The views of a scene show one set of named points, each view turned or mirrored, and shifted as a whole, with a little noise and some points left out.

Scene 1
View 1
Gogep: [ -8  -7   3   2  -1  28  -5  32  -9 -15 -16 -19  25  39  -4  -9 -21  14
 -12  47  -8  29]
Vegoz: [  0  -5  -2   9  22  43 -12   1 -18 -11 -29  11   2  17 -24  10 -14  12
 -48  25 -12  21]
ren: [  4  -1   7   5  16  -1  -5  -5  12 -30  12  -4   1  23  -1 -11 -10  20
 -14  37  33  11]
fofum: [ -9 -11   3   9   9  25  -4  33  -7 -10 -17  -9   8  34   2   1 -15  15
 -15  45   6   8]
pof: [-13   5   1  24  20  20  -4  -3  -8  -3  -4  19 -27  42 -11  -4  -7  17
 -20  32  14  -4]
vonam: [ -4  14  -7  15  11  14 -12 -16 -10 -20  -5   6 -18  30 -19  -3  -6  16
 -20  35   2  24]
ton: [ 17   8  11  -7 -19   7   2   9  11 -30 -20   1  40  57 -12 -39 -16  11
 -14  42  -7  53]
muma: [ 15 -23  13   3  14  40   5  37  -3  -3 -60  29  22  31  -6   4 -13   7
 -54  28   3   2]
sufuf: [-14 -23   5  17  23  42   1  49 -15   8 -42  11  -3  32   5  18 -15  12
 -36  38   8 -18]
Sereg: [-44  13 -17  27  10  18  -4  40 -29  -8 -22 -28 -32  52  13  11 -26  16
   1  59 -10   6]
Mig: [ 20   1 -12  28   9 -13  -8 -14   4  -3 -15  47 -60  13  -5  27  32  18
 -18  41  60 -30]
Suzet: [  0 -24  21   5  17  14  -5   7  19 -10  44  -8  17  22   0 -17  -5  24
   2  37  48  -7]
sot: [-29 -23   5  25  29  44  -1  51 -19  16 -22   2 -16  38  10  18 -16  14
 -20  42  13 -31]
Sagu: [ 21 -36  15   7  16  52  -4  26  -4  13 -40  40  19  18 -20  12   4  10
 -50  22  11  -7]
Bodu: [ 11 -13   8   3  25  37   2  21  -5 -17 -59  25  15  26  -9   4 -22   8
 -64  22  -3  11]
lufun: [-12 -16  13   3  22  48  -1  33  -9  -9 -26  -7  29  36  -6  -8 -31  12
 -36  31 -12  16]
tesa: [-26 -17   5   7  -1  20  -3  59  -5  -8   6 -43  19  42  18  -4 -21  19
  15  64  12   7]
Viko: [ 10  19  -1  14 -15 -18  -3 -15  12 -20   8  16 -17  51 -10 -23  10  18
   7  48  28  20]
dun: [ 10 -27  -1  13  19  24  -3  41  -7  -1 -52  21 -12   9   8  36   2  12
 -42  41  31 -25]
Bina: [-11 -20  14  12   5  30   4  49  -1   6 -18   2  13  52   7  -9 -13  13
  -8  46  13  -8]
View 2
muma: [-28  -5  -9  -3 -53  17  14  17 -29 -17 -32 -16 -23 -20  39   6  27  15
  19  11  44  -5]
Bodu: [-14   5 -12  -3 -52  18  -8  18 -30 -19 -28  -7 -19 -20  34  -3  14  22
  16  11  46  -4]
fofum: [ -4   3 -21 -19 -26  -3  29  27 -28 -23  -7 -18 -16  22  25   8  16   1
  -3  16  24  10]
sot: [-15  -4 -29   4 -50  22  43  30 -55 -11 -24 -44  -3  37  22  29   4  -4
  -2  30  21   4]
ren: [  5   0 -12 -18  -9 -15   7  28   0  -4 -12  -2  -7  48  10 -29  25  10
  -9  15  17  14]
Sereg: [ 27  28 -35 -15 -27   5  38  36 -58 -47  16 -27   0  42  12  26  -2 -19
   9  25  13  24]
Sagu: [-30 -18 -12   7 -56  16   9  13 -14   8 -39 -24 -30  -8  42  10  32  -1
   4  13  39 -10]
Mig: [ 17 -22   3  41 -36  12  -6  24   1  36 -30 -19  17  55  -6 -15  49 -39
  38  33   7  27]
Vegoz: [ 10  11 -25   0 -47   9 -20  15 -20 -10 -11  -9 -28   0  33   2   4  -1
  -7  11  38  -4]
Bina: [-22   3 -21 -20 -28   7  55  27 -30 -27 -20 -27 -18  30  28  12  30   1
   1  16  20   3]
vonam: [ 29  21 -23  -4 -26   1 -13  19  -5 -14  -1  -3 -18  34  16 -14  19 -15
  -1  11  19   7]
Viko: [ 21  16  -9 -13  -2  -7  16  21  18 -17  -4   4 -13  57   6 -31  58 -25
  19   7   3  17]
sufuf: [-18  -5 -21   3 -53  19  31  27 -49 -13 -25 -34  -8  11  28  24  10   2
   8  24  32   5]
lufun: [-16  13 -28 -26 -38   6  20  22 -34 -32 -14 -15 -30   4  39   8   4  21
 -16   8  37  -8]
pof: [ 14  18 -25   7 -37  19   6  22 -16  -9 -20 -16 -10  51  13 -10  22 -14
   3  17  13   1]
Suzet: [-18 -15 -18 -24  -5 -18  33  28   6  12 -25 -17 -14  71  16 -23  28  11
 -36  17   9   4]
tesa: [-10   0 -26 -44  -4 -23  67  36 -36 -36   8 -27 -14  43  23  19  12   2
 -20  18  14  21]
Gogep: [ -6  12 -26 -36 -19 -12  31  23 -22 -37   4 -12 -32  12  35   9  15   4
 -13   7  27   6]
dun: [-17 -30  -2  16 -50   9  16  27 -39  11 -29 -31   4   2  20  18  20  -2
  24  32  34  20]
View 3
sot: [  5 -26  -8  -5  -7   5 -15  29 -22  -7  17 -11  -6 -20  20   9  21  22
   6 -38  32  -4]
Vegoz: [ 28 -10  23  10 -26  -9  12   2  11 -28   0 -45  24  -6   7  22  17  15
   0 -15 -11  23]
dun: [ 21 -13  -1  13  -5 -19 -20  32   9  -6  37 -28  27 -32 -11  13  13  10
  20 -18  43   3]
Bina: [ -5 -24  -3  -1 -10   6 -24   2  17 -14   4  -5 -19   5  11  -4  13  18
  23 -36  25   5]
Sereg: [  3 -25 -25   0 -54  26  -4   6 -22  -6 -11 -18 -21 -18  15 -29  12  38
 -10  -1  18   4]
Mig: [ -5 -23   2  41 -60 -16 -68  58  10  22  29 -59  50 -18 -33   3  45  21
  35 -23  10   6]
Gogep: [ 10 -17   5  -1 -22   1   4 -27  20 -25  -8 -10 -17  12   5 -12   5  28
  16 -20   3  23]
Suzet: [-14 -29  11  21 -25 -20 -40   7  -2  -8  18   0 -14  35 -24  -3  19  38
  51 -58 -23  32]
fofum: [  8 -19   0   6 -24  -1 -10  -3   9 -17   4 -15  -8   1   0  -7   9  25
  17 -22  10  17]
Bodu: [ 23  -5  17  15  -3  -6   4  13  34 -41   6 -36  19 -11   5  34  -2  -7
   8  -7   9  16]
lufun: [ 16 -14  12  -1  -3   0  12 -11  14 -38  -3 -12 -12   5  16  15   1  13
   7 -25   2  19]
ton: [ -3 -13  15  15 -36   6 -12 -38  69 -37 -26 -25 -14  34  -6 -12   1  13
  30  -6 -16  31]
sufuf: [ 14 -19  -1  -1  -1   0  -8  20   1 -16  16 -18   3 -22  15  14  13  12
   7 -26  34   0]
tesa: [ -2 -25 -16  -5 -23   3 -12 -22  -6 -10   4  15 -41  10  -3 -35   4  44
  25 -30  18  18]
Viko: [-20 -25   5  32 -72   6 -52   3  39  -1 -14 -41   5  25 -22 -22  28  28
  37 -16 -19  22]
ren: [ -6 -20   7  32 -44 -12 -30  11  11 -17   7 -21  -1  20 -28  -5   8  29
  35 -23 -25  34]
pof: [ -5 -24   6  18 -47   8 -29  26   3  -9  -5 -38   9   2   5   7  28  21
  12 -26 -10  11]
muma: [ 19  -9  15   6   9  -8  -5   7  42 -33  11 -29  16 -11   8  28   4  -7
  16 -18  27   8]
View 4
Viko: [ 20  -4 -42  23  -4  18  33 -16 -15 -27  18  -2 -15 -15 -38  11  -6 -16
  23 -20 -19  25]
sot: [  2 -14  13  32  -1  21  -6  15 -17   7   1   2  40 -28  25  -6 -63  22
  -6  32 -30   1]
Bina: [  7 -25  16  20 -30  13  11  11   0   4   9  -7  12 -22  12  -5 -39   2
   9  17 -28   8]
vonam: [  2  -6 -28  11   7  12  11  -6 -34 -42   1   4   8  -3 -15  -8 -14  13
  -5 -19 -16  13]
sufuf: [ -9 -11  31  35  -7  16   6   6 -15  -1   6   1  36 -15  26 -15 -53  25
  -8  17 -20  -1]
pof: [ 11  -7 -19  23  16  12   4   0 -20 -33  10  -3  23 -19 -15   4 -33  14
  -1   1 -19  11]
Bodu: [-25  -8  49  26  -6  -6  20  -4 -10 -36  11  -4  26  10  10 -20 -28  36
 -13 -15  -1   6]
Mig: [  7  21 -41  78  44  30  44 -36 -35 -16  30  -1  23 -24 -15  26 -57   8
  12 -11   2   9]
lufun: [-11 -30  29  -3 -28  -4   2  18 -11 -22  -4  -7  16   1  21 -22 -27  25
 -10   0 -21   8]
Gogep: [ -4 -28   7  -5 -40   9  10  13 -17 -11  -7   1  -2  -1  13 -23 -16   5
   1  -5 -29  12]
tesa: [  8 -29  -8  -1 -43  18  11  23 -20  26 -18   4 -12 -17  25 -11 -35  -7
  15  20 -48  26]
fofum: [ -2 -17   4  15 -20  13  13   7 -21  -5  -2   2   7  -8  14 -13 -32  10
   2   2 -26  15]
muma: [-20 -14  53  35 -20   2  23  -4  -1 -22  19  -8  27   1  17 -17 -35  26
  -7  -9  -1  -3]
ton: [  0 -24  10  -7 -49  -1  28  -1   1 -34  10  -6 -23   8 -20 -17  16  -8
  13 -30 -17  22]
dun: [-18   3  25  61   5  19  34 -14 -25   5  13   2  31  -9  30  -5 -63  27
  -3   1  -5   3]
ren: [  4 -15 -28  14   1  -6  33  -1 -25 -22   0 -13 -14  -4  -4  13 -32   7
  14 -14 -16  35]
Sagu: [-18 -25  30  42 -15   4  24 -10  -9 -28  26 -22  37  -4  27  -6 -51  25
 -11 -17  10 -24]

Which points are out of place in each view (at most two, in the order of its rows)? Write - if all are in place.
view 1 -> Gogep
view 2 -> Sagu
view 3 -> pof
view 4 -> -
